A landscape with many peaks, sampled at points; each row gives a point and its height.
A climber steps from a point to the highest of its 2 nearest points, and stops where none of them is higher. Distance is the straight distance between rows; heights are no part of it.
daroz height 56: [ -4   7  11  -9 -28   0   4   5  11  -5  20  13  16  32 -13  -6   8  -3
   1 -22  16]
zat height 342: [  5  17  -7   4  -2   8   4  -5  -3   6 -15  12  14  23  -2  20  20 -20
 -25  -9  -2]
Bedo height 285: [-18  28  -3   8 -12  10   1   4  16   5 -18  -7  23   5 -13  12  23  -7
   8   1   7]
nusu height 267: [-10 -10   1  11  36  10  11   8  -3  -4 -16 -13   5   3  -3  19  -9   3
 -10  -6   6]
bov height 308: [ -4  11   5   8 -21  -7 -18  -1  15  -6  -3 -15  -4   1  -1   6   1  -4
  17   6   5]
Rulo height 245: [  0 -15   0  18  31   8   3 -11  -9 -16  -7 -32  -5 -25  16  -5  -6   9
   4  -7   4]
Vulok height 288: [ 14  15  -6 -23 -15  -6   3 -17  25  15  24  20  -7  19   0 -14  14   5
 -14 -14   3]
vada height 528: [ -9  -4   7   4  -6  -6   7  -9  -9   3   4   3 -14   2   2 -24  -9  12
   2  27 -11]
nipe height 358: [ -8  11 -11   2   3 -11   6   3   6 -14 -11 -13  -6  21   1  25  20 -19
 -27  -7 -10]
legen height 333: [-10 -11  12   4  25   0 -14  -8  -4  16  -4  17  10 -11  14   0   0  -2
   9  -1   3]
Gimo height 286: [  0  -5  37  -9 -17   1   8  10   4  -3  -7   3  19  12  -5   6   4   9
   8 -12  14]
nesi height 253: [-16  -6 -10   5  22   8  -1  -3  -3  -3 -10  -8   2  12 -19  21 -16   2
 -25   4   2]
Lumub height 476: [  4  -2   4  25 -24  13   9  11 -21 -24   7  -8 -11  -5  11 -10   2  12
   5  15 -12]
Sesaz height 388: [ 14   4 -25  -3  17  12  -8  16  -9 -15   6 -16 -18 -26 -16  -2 -25  18
  -2  25  -5]
vibeb height 100: [-12   6   1  15   6 -11   6   7  -2   5 -21 -13 -14  14  -1  19 -10   4
 -12  20  -3]
vobo height 564: [ -9   4  15  -4  -6 -16   1 -21  -2  18  -4   3 -13  10  10 -15  -6   4
 -11   8  -4]
guzon height 374: [ 12  12   2   6 -15  13  -2   6  12   1  14   2   4 -10   4  -9   9  17
  21  33   0]
mazo height 405: [-12 -13 -14  -9  33 -14 -17 -22 -15  10   9 -11  -9   0  -6 -12 -14 -15
 -10   6   2]
Zerov height 474: [ -1  -9  10 -11  14  -4  -8 -15  20   4  21   7  -8  -3  14  -7   0  12
   8  20   5]
Zopo height 221: [ -4  -5  -7   9  -7   5  -2   7  10 -24 -15 -19  -6  -3 -10  22  -1   2
  -4 -10 -14]
fadi height 175: [ 20 -20  13   2  22  -2  13   0 -14  10   4  -8  -3  -6  12 -17 -15   1
   4  16   2]
Muva height 420: [ 15 -13  17  12  22 -10  26  16  -2  14 -13  -3   0 -17  19   5 -14 -13
  19 -19   9]
dag height 392: [ 22   0  21 -12 -13 -21  15  19   5  -1 -22 -24  14 -17  11  -2   0  -8
  29  -6   6]
vupu height 180: [-22  -4  -9 -11 -10   3 -17 -22  15   3  31  42  16   1 -15   4   7  -4
  -9  -4   9]
lisum height 215: [  6  -1   1   4 -19  -4  10   9  21 -30 -13 -18   7 -20  -3  30   4   9
   5   0 -14]
gog height 186: [ 22 -23  -6   3  -5   6  -8  -4   4 -18  26  -3  -9   0   1  -7  -2   5
   3   8 -10]
Lume height 397: [-14  12 -10  -9   9   0 -15 -28   4  28   7  23  14  -5  -9   2   7  -7
  -8   5  12]
Gari height 341: [ 13   1  17 -16 -20  -3 -21  -1   0   5 -11   4  11   3  -1  14  14 -21
   3 -38  11]
Maru height 197: [ 12  -5  15  11  27  -8  -1  22 -12  -3  -5 -11 -12 -17  26   3  -3   5
  19   6   3]
lazik height 492: [ 30  -3 -13   1   6 -12   6  12  12   1 -18 -29 -12 -12   2  26  -5 -15
   1   4 -10]
sitir height 273: [  1   9  -6 -22 -11 -15  -9 -23  14  22  38  19  -3  22   9 -14  18  -5
  -4  -3   6]
dilab height 329: [-14  36   9 -11 -38  -7 -17  -3  -4   4   1  -3   7  15 -12   1  18 -10
   8 -18  25]
matel height 46: [  1  -3   7   7 -44   2  28  15  12 -12  17  -1   5  33   7  -4   7  13
  11 -16   0]
Zel height 66: [  6  14  17 -14 -17   4  17  -6   3   0 -15  -4  27  24 -13  14  19 -11
 -14 -22  20]
lala height 477: [-20 -28 -21  -7  12   3 -13  -7 -25 -11  20   5 -10  -5   0  -4  -3   3
  -1  20 -11]
visi height 256: [-12 -28 -14  -1 -12  18  -4 -25 -25  -5  19   4   2 -31   5 -18  -8   9
   6  19  -9]
Vuma height 322: [ -4  35 -12   3 -34  -5  16  21  16  -8   7  17   7  20 -12   6  17  -9
 -11 -30  -5]
Lim height 364: [  1  32   4   1  12 -18  -3 -16   2  -1 -17   2  -6   6   2   6   8 -13
 -28 -12  10]
Sunor height 314: [  1  32   0 -17 -39 -15  15  10   7 -12 -11   9  12  12 -11  17  28 -15
 -14 -32   2]
Fubu height 325: [ -1   3  -1  12  -8   9   6 -15 -14  17  -7  15   5  26  -6   7   5 -13
 -31  -7  -7]
Roz height 441: [ 10   0  32   0   7 -20  25  15   0  13 -22   1  11  -3   8  15 -16  -2
  16 -29  11]
kaz height 501: [ -5   1  14  11 -31   1  11   7 -10  -4  -2  -5  -8  11   6 -18  -7   7
   8  20 -13]
nub height 104: [-13  -1 -17  10  36   6   8  26 -21  -6 -22 -29  -8  -7  -3  15 -11  -3
  12   8   7]
pege height 351: [ -1  43   7  -4 -21 -18  -1 -15  -4   2 -18  14  -2   6  -2   9  17 -13
 -25 -16  14]
bigu height 139: [ 16 -21 -11   6  31  13   5  15 -23   7  -4  -4  -3 -21   2  -2 -24  -3
   9  -3  -2]
bizi height 304: [  7  19   5 -23 -40  -7  -8  -1 -11  -3  11   3  11  10 -21   0  14 -25
  -6 -44  33]
rali height 252: [ -9 -14   5   4  35  -7 -11   4   7 -19   1  -6 -11  -9  11   6  -8   9
  -1  -4  -4]
Zage height 276: [-12  -4  -9   8 -15   2  -2 -14  18 -13  22   5   5  17 -16 -10  -7  -1
  -4  -3   3]
balus height 406: [ -9 -17  10 -13 -16  -6  -9 -23   4  16  17  24   0   5  21  -4   6  11
   2  -6  -5]
favab height 506: [ -1 -15   8   7  21   9   0   5   9 -11  -7  -6  15 -13   4 -19   4  -9
   9  -7  -3]
nizir height 283: [ -2  -9  15   2  36   0   1  -3  13  -2  -4   7  11   8   8  20  -1   5
 -11  -7  10]
Riti height 289: [ 11  25   7 -21 -28 -12  -9 -15  -8   3  13  14   9  23 -23  -7  10 -23
 -14 -24  27]
nav height 539: [ -6 -14 -14  20 -19  10   1  -2 -12  -8  29  -4 -14  17   1   1  -3  10
   3  22  -6]
nipof height 497: [ 14 -11  19   2  -1  -8   6   8  12 -13  -8   5   0 -13  -7 -15 -23   3
   6  -7  -7]
bero height 434: [  3 -14 -10  -3  27  11  -5   8   3 -15  10  -3   3 -12 -14  -8 -14   8
   7  28   3]
balem height 332: [ 15   3  23  -8 -19  10   0  15  13   0  -1   9  17 -15  -7   7  -4  26
  26  10  16]
Reg height 340: [ -2  50   0  -3 -33 -10 -12  -5  -5   1   1  22   5  12 -17   7  23 -11
 -11 -23  23]
mab height 452: [  5 -17  -5   2 -23   8 -11   1  -6  14  23  31   5  -5   1   9  -3  12
  15  26  -6]
Nuf height 475: [-12   3  35 -15  -5 -13  -8  -7   8   6   5  18  -2   5  19   9   4  20
  11   0  11]
vinu height 145: [  1 -20 -21  -1  33  10  -1  14 -37   6   6  -2  -4 -29   1  -7 -24  11
  13  13   4]
pogis height 228: [  5 -19  -5   8   6   8  -8  10   7 -25   3 -17 -12   8   9  16   4   1
  -7  -8 -15]
paf height 269: [ -3 -22 -30 -16  41  15  -9  -9 -29  -8   5 -13 -13 -24   9  -5  -3  24
   0   3   1]
padu height 505: [ 15 -13   7  13   1  -9   7  18 -12  -5 -17  -8 -15 -19   1   8 -29  -3
   5   4 -12]
sumu height 107: [  1   7 -26  10  39   0  13  22 -30   8 -12 -29 -22 -21   0  11 -23   8
  18   6  14]
fiz height 316: [ 22  -3  17  -4  -4   1   1  11  16   8 -11   4   6 -10   8   6  -5  17
  14   2   8]
kuf height 284: [-24 -24 -24 -19  50  10  -2 -15 -23   8   4   4  -1  -8   9  -4   0  16
  -7  -3  -1]
Tigom height 274: [ 10 -12  30 -18 -28  13   8  15   7  -8   4  -3  14  11   5  -4  18  17
  22 -13  11]
pulud height 242: [ -6 -22 -11   9  17  13   3 -20 -12  10   1  -4   3   9 -14   8 -14   4
 -18  13  -1]
vit height 368: [-11  29  -3 -10   6  -8 -10 -37   1  13  11  24  22   4 -13   7  14  -6
 -16   7  37]
Rop height 264: [-20  -5  -8  -1  26   3 -17   4   9 -20   6   1 -14  -4  11  -6  10   6
  -6   4  -8]
sife height 111: [ -3   1 -19 -14  32   7  -1  26 -38 -28  -1 -14 -10 -20   1 -14 -16  24
  15  15   4]
lado height 350: [ -6  -3  -2   9   3  10 -12   4  -3  10  -7  10   2  11  10  23   8  -1
  -5   4  -4]
sav height 116: [ -5 -11 -29  -6  23  30  -6  16 -29  -5  -1  -8  -3  -3   3 -11   6  11
   6  21  -8]
kudo height 315: [-13  -4  -8  -1  -4   6 -11  -5  -4  -2   6  24 -13 -19   5 -20   1   8
  -8 -13 -28]
Rolip height 395: [-25  -1   9  12  22   3  -6  -4 -22   9 -16  10   4   8  12   5   8  -2
 -17 -16  -6]
tuduz height 398: [ -3  -7   4  -1 -10  11 -17  -8  10   8  14  20  16  -7  -6 -14   7   0
  19   3   2]
Boru height 445: [ -8  -1  24 -25 -24  -7  -9 -10   3  17  23  18  -1  16   8   3  12  16
   6  -9  14]
Tevog height 417: [ 20  -4  20   4   4  -9  -3 -11  10  -2   4 -21 -11 -20  14  -9 -13  12
  11   0   6]
Bek height 404: [ 32  -2  21   3   8 -12  22  20   3   5 -15 -14  -1 -20  14  -8 -13  -1
  17  -6   4]
mav height 102: [-16   8  -2  17  24  -2  11  18 -16   8 -17 -22  -8   5  -1  18 -14   1
   7  22   7]
pife height 427: [ -8  13   0   8 -22   1   1  17  10  -6   5  28  -2  13  -5  -5   5   6
  -2  -8 -14]
Vup height 479: [ 22  -6  -7   7  12  -8  14   7   5   3 -16 -33  -4 -21  23  26   7  -3
   7  -5  -7]
Vufu height 465: [ 10  10   3  -4   8   7 -13  -5  14  28 -15   8  23  -3  -9  14   5 -11
   1 -11  15]
Guzu height 328: [-20  30  -7  -2  -7 -20  -8 -32  10   2  34  25  -4  13   3 -16  17  -7
 -14  -4  14]
ged height 381: [ 17 -21   5   8 -27   5 -12   3 -10   0  -8  -7   4   0   4  -3   0 -20
  16 -11  -9]
Gosi height 306: [  6  29   5  -8 -22 -13  -2   8   0   0 -28   4  19  -1   0  18  29 -21
  -3 -29  -2]
berit height 456: [  5  -5 -10  18 -25  15  13  22   1 -19  15   3 -13   9   5 -13   5  14
  -1   2 -27]
zogen height 132: [  8 -24  -9   9  22  12   0  12 -22  -3  -6 -20   1   0   3   3 -11 -15
   5   7  -2]
febu height 633: [  2   0  12   1   2   9  12 -15  10   7  -9   5   5   5  -2 -14   1   3
 -13 -17  -6]
Fola height 161: [-24  -5 -26 -16   7  -3  -7 -20  19   7  31  39  12  -9  -5   7   4  -5
 -13  11  -4]
las height 258: [-14  11 -15  10  -8   2   3 -19  15 -15  21   6   7  17 -22 -33   1 -17
 -15 -14   8]
netud height 370: [-14  18 -12  10  -5   0   3   2   3 -13 -15   1  -6  10 -20   2  -2 -13
 -23  -8 -14]
kuzud height 360: [ 26   4   6   3 -18  -2  18  18   4   4 -16 -14   1  -1 -10  20 -13   7
   6  20   0]
Sagi height 321: [ 12   6  12 -23 -26  -9 -11  -4  11 -14  10  -7  12  12 -11   8  14 -26
  -1 -40  15]
nubu height 413: [ 10  -6 -20   7   4  27  -2   5   2 -11   9  -7   2 -16 -23 -11  -6   5
   5  27   2]
dos height 92: [-11  26   7   4 -12  -8  -2 -11  -3   0  -1   1   2  28  13   0  29 -10
  -9 -10   1]
pitav height 377: [ -1  20 -12  -3  32 -15  -5   1   1  11 -20  -7 -10   6  -2   4   1 -23
 -20  -3   2]
Madar height 300: [  3  21 -18  -3 -24 -16   8  -8  21  13  35  20 -11  26  -1 -18   4   7
 -11 -25   0]
tusum height 295: [-10 -19 -17   6  -9  20  -3  -1  -4  -4  22  19  -7 -14   8 -21   5  12
   2   6 -22]
Vof height 439: [-10   6  -5  16 -21   1   5  30  10 -21   4   8 -11  22  -1   6   8   1
   2   0 -23]
kopa height 478: [  6  -9   7   0  30   9  14  23   8 -14 -11  -8  12 -15  -3 -21  -1  -3
  11  11   0]
Dupiv height 467: [ -2   3  -8  12  -6  13  -1  15 -16   6 -21   6  -6  -9 -11  -6 -20  -1
  -3   5 -17]
zisa height 214: [ -5 -26  -8  -8  22  -1   1 -18  -9   2  10  12  -2 -39   8 -23 -23   9
  -7   9  -7]
dele height 233: [-17 -34 -12 -10   0   2   0 -27  -4   7  18  16   1 -29  12 -28  -5   5
   1  10 -13]
Kave height 409: [ 19 -15  -4  -4  24   7   1   4   8  -7  18 -12   3   0   3 -13  -2   3
   8  35   1]
benuz height 85: [-25  15   7  15 -26   0  11   1   5 -22  -1   0  19  26   2  21  31  -9
  -5 -23   6]
lobi height 294: [ -7   6   0  12 -22  11  -3 -16  17  -8   6 -10   6   7  -5  -8  10   3
   9  -7   6]
dib height 282: [  9  -9  22  -9  -5   0  -9 -12  -4  27   0  12  11  12  10  19  -2   6
  -3 -19  10]
mubos height 202: [ 18   0   2   5  23  -3  14  27   2 -16  -8 -16  -5 -28  13   8 -12   5
  11  12  -1]
doke height 349: [ 14   6  -6   3 -22   5   5  -2  17   9 -14 -14  -3   3 -16  21  -8   6
  -2   4   3]
sifi height 248: [  4   9  22 -19 -17   6  -5 -26   5  22  -2  -4   8   6 -12   7  -4  17
  -3 -16  28]
zafo height 37: [ 14 -11  13   6 -24   0  11  13   5 -21  10 -17  -1  13  -2   2   3  -1
  15  19  -1]
Manal height 421: [-13  -2  -2  14  22   3   3   3 -31  10 -27   1   0   6  -3  -1 -11  -8
 -20  -9 -10]
Neb height 581: [  9 -16  25  -2  18 -13  -5  10  -1   7  -9  22   1   1   4  -2 -22 -14
   2 -18   0]
Nalib height 504: [ -5   4  30  -6  15 -17   8   0   0  19  -2  20  -4  10  23   4  -4  20
   6  13   4]
Sova height 338: [  6   6   5   8 -13   3  -6  -3  10  14 -18  -8   0  -7   3  31  -6   9
  -6 -12  -2]
vaka height 500: [  4   6  14   2  13   2   3  -2  -4  28 -21  14  19  -5   2   4  -3 -13
  -9 -21  13]
Palur height 257: [-10 -19 -14   6  38  12  -8 -16 -14   1   3 -21  -9 -24  11   2  -5  16
  -5   0   4]
nis height 263: [ 15  -7  25 -15 -17   8  -9  -7   5  16  -6 -10  16   0  -2  27   0  12
   4 -23  24]
gilu height 337: [ 15  -6  -7  10   3   7 -17   6   3  15  -7  -1  -8 -11  10  26   0   4
   1   1  -7]
Fusa height 183: [  2   5  -3  -6  -3  -7 -17  -1   1  21   4   0 -13   1  12 -21   9  -4
  20  33  -4]
Sike height 522: [  1   5  -2   0 -16 -17  11  25  11 -16 -21  -7   6   4 -19   4   1 -17
   5  -3 -23]
dof height 312: [ -4  31 -19  -1 -24 -21  -5 -25   5  10  33  24  -7  28  -8 -22   3  -8
 -12  -8   9]
rafam height 287: [ -2  20   9 -13 -20   1   2   5  22 -10  -6  -9  17   6   4   7  37  -1
   9 -28  14]
Ledin height 188: [ -1   6  -8  13   2   1 -19   6  -8  10  -2 -19 -18  -8  17  -8   5   2
  15  24  -8]
mopo height 303: [  5  -3  16   3 -17   3  -1 -12  -4  11  -6  12   8  19  -2  20  -4  -2
 -20 -20   1]
lata height 272: [ -8  13  -8   0   9   3  -9   3  28 -17   8   2  -4   8   5   2  15   5
  -2  -1  -4]
Lomun height 555: [  9 -10  10  -6  16   1   8 -14  -7  26 -10  15  11   3   2 -12 -12  -9
 -11  -9  -1]
muga height 204: [-18 -17 -14  -6   9   9 -29 -22  10  -9  24  18   8  -4 -12   4   0  -6
  -9  -5   2]
vizu height 361: [ -3 -11  24  -2   3   5 -15 -12   2   7  -1  11  16 -15   7 -12   0  -2
  19  -8  14]
birez height 200: [ 33  -9   3  10 -13   8   1   9   5 -26  21  -9 -10 -14  10   9  -5  12
  -1  16  -8]
kozip height 158: [ 13 -22 -10  -5  -7  -1   4 -14 -18  13  15   3 -17 -19  -3 -25 -23   4
  -5  24 -17]
Fum height 41: [  6  -1   0  10 -30   3  24  17  16 -18  15  -2   3  25 -11  -8  -6   4
  10   7  -1]
nuboz height 176: [ -2   3  -2  -9   4  -4  -3   0   3  18   4   5   1  21   3 -27  12 -13
   7  20  -6]
rolod height 109: [ -2   6 -21   4  30   4   7  32 -32 -11  -8 -13 -15 -26  -3   9 -25  23
  12  12   9]
Dume height 227: [-25  11   3   3  15  -4  -3 -16   7  -2  -4  -3  -5   8 -16  -9 -10   6
 -17   5   0]
gora height 199: [ -7 -20   6  -3  30 -11  11  -4 -13  14  -2   9  -7 -28  10 -26 -20   2
   7  -1  -1]
monik height 508: [ -8  16  -4   9  -9 -13  13  21   2  -4 -37 -14   1  -9  -5  14  -2  -4
   0   0 -25]
Gige height 171: [ 25 -18   1  -3 -17   6  -1 -12   0   4  22   4 -10 -11   1 -22 -12  12
   9  11  -6]
tus height 113: [  0   2 -32 -12  27  17 -11  18 -43 -14  -5 -17 -10 -13   0 -21  -4  10
  15  30   1]
furot height 371: [ 17   3 -14   4  -1   3  18  24   3 -11 -17 -21   2 -11 -18   9 -14  -5
   1  21 -12]
Lize height 480: [-17  13  26  15  -4 -17  15  16   1 -13 -37   2   8  -9  -5   2 -13  -5
  -2  -9  -5]
vaduk height 437: [ 13 -13   0 -12  19   2 -11  -4  21   6  22   1   1  12   4   5   7  -1
   7  23   3]
Nom height 396: [  8  12 -17  11   0  14  -1  14   2 -12  -1  -9 -11 -18 -17   3 -10  19
   7  31  -5]
dola height 495: [ -5 -22  -2   7 -31  13  -3  -6  -8  11  31  23  10  17   1  -9   2  -1
  20  15   0]
des height 72: [ -5  24   7  -1 -19   8   7 -19  11  -8  -1   9  28  14  -9  -1  19  -7
 -18 -30  18]
Riset height 61: [  5  17  16 -21 -29   4  12   6   0  -2   7   9  18  26 -12   9  27  -7
  -8 -29  24]
zofu height 234: [  3 -12  -9  11   2   7  -3  15 -12 -31   3 -19 -24 -10  -2   9  -7  11
  -6   9 -12]
gegeb height 192: [ -5   0  -6  10  25  -5  -6  13 -22  -1   1 -17 -16 -18  17  -8  -3   8
  15  25   1]
kidip height 209: [ 24   0   2   9  -2   5   7  20   9 -29  -1 -12   1 -27   6  23  -6  12
   4  16  -8]
galop height 235: [-34  21  -2  11   4   1   1 -17   5 -20   6   0   1  17 -14 -13   7   0
 -19   6   3]
Dig height 236: [-16  20  16   7   8 -13 -10 -10   9   3 -11   5   1   2  -9   7 -15   3
  -5  -3  12]
nepaz height 428: [ -4   4   4  -6  -3   9 -17 -18   3  25   4  18  21   6  -6   3  10  -9
  10   0  16]
Rateb height 496: [-11   3   9  12  -3 -16  19  20  -2 -18 -29 -16  -9 -22  -2  -2 -10   2
   2  -4 -20]
Vubis height 389: [ -6   5  -8  -6  34 -12 -16 -10   4  11  -1  -2 -14  -4   0  -2  -7 -14
 -10   3   3]
rog height 150: [  5 -20 -21 -14  14  -1  -5   1 -27   8   9   5 -21 -24  -3  -9 -23  12
   2  21 -11]
gadef height 507: [-15 -19 -17   7  -3   7 -13   4 -27 -23  22  -4 -18   8  -1  -5  -9   7
   4  24 -12]
vov height 532: [  4  -7  19   9   5 -14  -2  12  -2   6 -13   1  -2  -9   2   2 -25  -4
   4  -2   2]
mono height 499: [ -8 -18  -7  14 -11  15 -10  -9 -10   0  20   5   1  -8   0   9  -4  15
   3  30  -1]
koref height 120: [ 10 -18 -31  -1  31  30  -1  17 -46  -7  -3 -17  -1  -2   6  10  -4  17
   7   9   4]
pana height 458: [ 16 -20  22  -4  12   5   9  16  -1  -1  -4  17   3 -13   2 -24 -16   8
   6   2 -15]
Kof height 168: [ 16 -10   9  -2  10  -2   4  12  -5   4   1  -5  -2  17  11 -12   2 -12
   7  17  -6]
gepet height 222: [  7  -5   7   4   7  -3  -5 -23  -1  27  -5  -4  -5   0  -2  14 -16  11
  -6   2   8]
relib height 240: [ -2 -11 -23  -5  -3   6 -23 -19  10  11  27   5 -15   4   3  -1   8  -2
  -3   9  -9]
pek height 232: [  4   4   8  -1 -11  -4 -11 -31  11  19  -6 -10   1   0 -13  -3 -13   6
  -1  -3  13]
Sil height 379: [ 28  -4 -23   0  13   5   3  17  -4 -15 -13 -30  -7 -30 -15   7 -19  -3
   1  21  -5]
pigez height 226: [ -2 -20 -20  -6   7   7 -24  -9  11   2  26  15  -5 -11  -8  -1  -9  -4
   5  13 -10]
mapab height 271: [  0   6   7   8  -6   8  21  -1  13  -5 -26 -21  36  -7 -12  27   6   0
   4  -3   5]
Nel height 538: [ 15  -4   0   5   6   4   3  13  12 -13 -14 -22   9 -23  12 -15  15 -12
  16  -5 -11]
tibip height 407: [ -4  17   4  -1 -11  -7  -3  12  13  -2  -2  25   8  19 -18   9   3 -12
 -12  -3  -1]
baf height 95: [-15  30   5   6  -3 -15   3   2   9  -6 -12 -17 -10  23  16   2  19 -10
  -5   2  -6]
sug height 125: [  9 -25 -18   1  35  23  16   7 -36  -2  -7 -26  -2   6  -3   5 -11   4
   2   8   1]
nus height 544: [ 19   2  -9  -1 -12   8  14   0  31  -5  -2 -22  -9   4  -3 -11  11   0
  -6   1 -12]
Sar height 247: [-13  16   9  12  11 -16  -6  -9   1   2 -20  -9   7  -1  -2  27  -7 -10
  -7 -19  19]
zofir height 533: [  0   2  20  -2  15 -21   6  -4   3  14  -9   7 -18   4  16   3 -11  12
 -11   3  -6]
sus height 225: [  1 -15  -7   3  30   1  13 -20  -7  25   2  -5  -7  -1  -4   3 -26  13
  -8  16   9]
padi height 526: [ 13  10  -4  -6 -14 -10  15   3  22  -3  -7 -35   5   2  -4   6  19 -12
   9   4 -12]
pozu height 576: [ 13   0  -1   0  -6   6  11 -11  21   6   4   5 -14   6  -6 -17  -4  10
 -12  -2 -14]
gozu height 298: [-25 -24 -24 -19  42   2 -10   3 -26   7   6  13  -8  -7  18  -2   0   4
   2  13  -7]
duvaz height 387: [ -9  24  -8   5  -3  -1  -5   6   0 -12  -3  33   4  12 -17  -4   2 -21
 -29 -12  -4]
natos height 386: [  7  20 -13  13 -19  10   2  12  20 -12   8  -3  -7  -9  -8   1   4  19
  11  32  -2]
Bama height 372: [-15 -12   4   5  13   9  -4  -9 -11   2   6  12   4  15   8   8   9   3
 -17  -5  -6]
bubi height 443: [ -2 -13  -1   1 -20   9  -4 -11 -12  28  12  19   5  11   1 -19   8 -11
   8   6 -12]
Mon height 353: [ 20   0  11 -12 -16  16  -1   6  10  10  17  11  11 -10  -3  -7   4  21
  26  25  16]
bos height 254: [ -2  -8 -15 -17  -4  -6 -17 -23  10  13  26  21  -7  23   8  -1  10 -14
 -11   0  -7]
vepi height 509: [ 15   9  -8 -11   9 -18   6   4  30   3 -19 -23   7  -2  -9  23   7 -14
   3  -1  -4]
rabe height 369: [-12 -17   8 -24 -12 -12  -1 -13   8  10  23  41  -1  -2  17 -17   7   1
   5   5 -15]
Rogat height 50: [  0   1  21  -8 -29  -7  20   3  16 -12   8   6   0  34  -4  -9  -1   8
  -5 -14   1]
Sem height 411: [  6 -20   3   5 -10   4 -21  -9 -12  15   0   9   1  -5   7 -20   2 -20
  12   0 -12]
doza height 464: [ 14   3   8   3   5 -14  12  -8   6  18 -20 -30   3  -8  15  16   3  -7
   1 -18   5]
Muvu height 313: [-15 -19  -3  -4  30   2  -6   3 -10  13   2  17   0  -9  15   2  -1   6
   7  18  -6]
Dem height 243: [-11 -11  -9  -1  26   2  -7  14 -21 -19  -4  -5 -19  -9   0   1 -16  14
  -2   3  -5]
dupeg height 97: [-28  15   7  16   5  -5   4  11  -9  -4 -19  -8  -9  10   9   6   9   2
  -6   7  -8]
pulun height 486: [  2  -2  -3   7  11  -2   8  31 -15   8 -31   2 -13 -22  -1   2 -27  -2
  -2 -11 -18]
zon height 442: [-14  -4  -4   6   8   9  -1  -6 -20  14 -20  10  -6   2  -5 -21  -8  -4
 -12  -4 -16]
gura height 281: [ -3  13  -5  -1 -14   3   9   6  32 -18   2  -6   3  12   3   9  27   4
   2 -10  -3]
didi height 296: [ -7  25   8  -3  -8   0  -4   3  14   9 -17   3  18   0   5  10  27  -1
   4 -20   9]
ton height 255: [-13  -4  -2  12  20  -8   8   3  -1  -9 -24 -20   1  -3   0  24  -7  -9
 -13 -18  -1]
nebe height 399: [ 18   4   6  -2   8  -9   3  -6  18   4  -8 -19 -17 -12   4 -28  -8   1
   0   1  -9]
bove height 244: [-27   7 -19  14   0   6   9  -8  -6 -17  20  -3  -6  23 -14 -29   0  -2
 -16  -1  -5]
vas height 336: [-13 -16  -6 -15   7 -11 -11  -6   6   2  10  35 -12  -9  15 -22   4  -2
 -10  -4 -24]
Gonuv height 438: [-16 -37 -20 -15  25  -2 -18 -23 -12   1  20   2  -3  -5   2  -9  -5 -13
  -1   8  -9]
gov height 457: [ 13  -8  -8  -9  36   8   7  28 -11 -24   0 -11   2 -11 -12 -16  -9  -1
   7  27   5]
Geba height 359: [ 15  -5  17  -3 -31  10 -16   4   0  11 -11  -3   8  -2   5   5   4  -7
  17 -26   4]
sokol height 319: [-13  23   7   3 -38  -2 -14  10   8  -4   7 -10   2  11  -5   3  16   3
  26  -3  14]
pidat height 462: [ -6  20  34   1  -6 -23  15  11  -4   6 -28   8  10   4   2   3  -9 -11
   3 -24   9]
Pako height 89: [-15  33   7   0 -30 -11   4  -9  -3 -14   0  -5   8  26   7  11  34 -14
 -11 -25  16]
duz height 558: [ 30  -6  -5   5 -14   8  10  15   5 -14 -16 -19   2 -26  -2 -12   7 -20
  12  -6 -20]
Gidiz height 278: [ -7 -24 -24  16 -18  28  -4  -5 -16 -10  29   5 -14 -21  -2 -15 -11  14
  -1  17 -17]
Gavi height 440: [ 12  -2  18   0   2  -9  -4 -20   6  17  -6 -17   0  -8  18  -1   0   3
  11 -19  13]
Zetu height 275: [  9  22   4 -37 -28 -10   2 -12  -5  20  28  19  -3  32 -13  -6  17 -12
 -11 -15  24]
vam height 331: [-11  39  -6  -3 -35 -11   1   3   4  -3  14  18  -1  23 -10   3  12  -3
 -16 -31  19]
ziro height 301: [ 5 -4 23 -3  7 -1  6  3 19 -6 -9  4 10  9  2 14  1 10  2 -6 11]
nev height 279: [ -5   5  -6  13  -4   7  10   3   7  -3 -23 -24  15  -3 -12  14  10 -11
   8   8   5]
Vunul height 187: [ 12 -24   8   1  21 -14  16   3 -15   4  -6  -5 -15 -12   1 -23 -35   0
  -1  -4  -8]
sudip height 352: [  2  14 -16   4 -15  -1   6   3  -1  -9 -10  -4   5  27  -1  23  28 -31
 -20 -16  -6]
zuf height 435: [ 13  -8   5 -21  14 -10  -1 -31  17  26  12   3  -6 -13  14  -7   0  15
   6  18   6]
loro height 346: [-18  31   1 -13   1 -21 -10 -29  -5   7  20  22   4  13  -6  -5  10  -8
 -14  13  23]
luzuv height 80: [-16  17  -3  16 -15   7   6 -14  11 -15  19   7  12  26  -2   5  25  -1
 -18 -28   8]
kugid height 540: [ 14   0  -2   6 -24 -10   7  29   7 -23 -14 -12  -1 -20  -1  -4  -2 -13
  17   0 -24]

For each start below, name the point where the climber stops.
Vunul -> vobo
luzuv -> kidip
dag -> duz
tus -> kidip
lisum -> didi

Call two points neighbours if one is among the 2 nearest of the other. Go from one point of each pair to the other, from neighbour to neighbour, staying as high as possible. Name the lowest point that can't be avoided.
Zerov, febu -> gilu
febu, Neb -> Lomun
nav, dola -> mab
Zerov, bero -> Kave
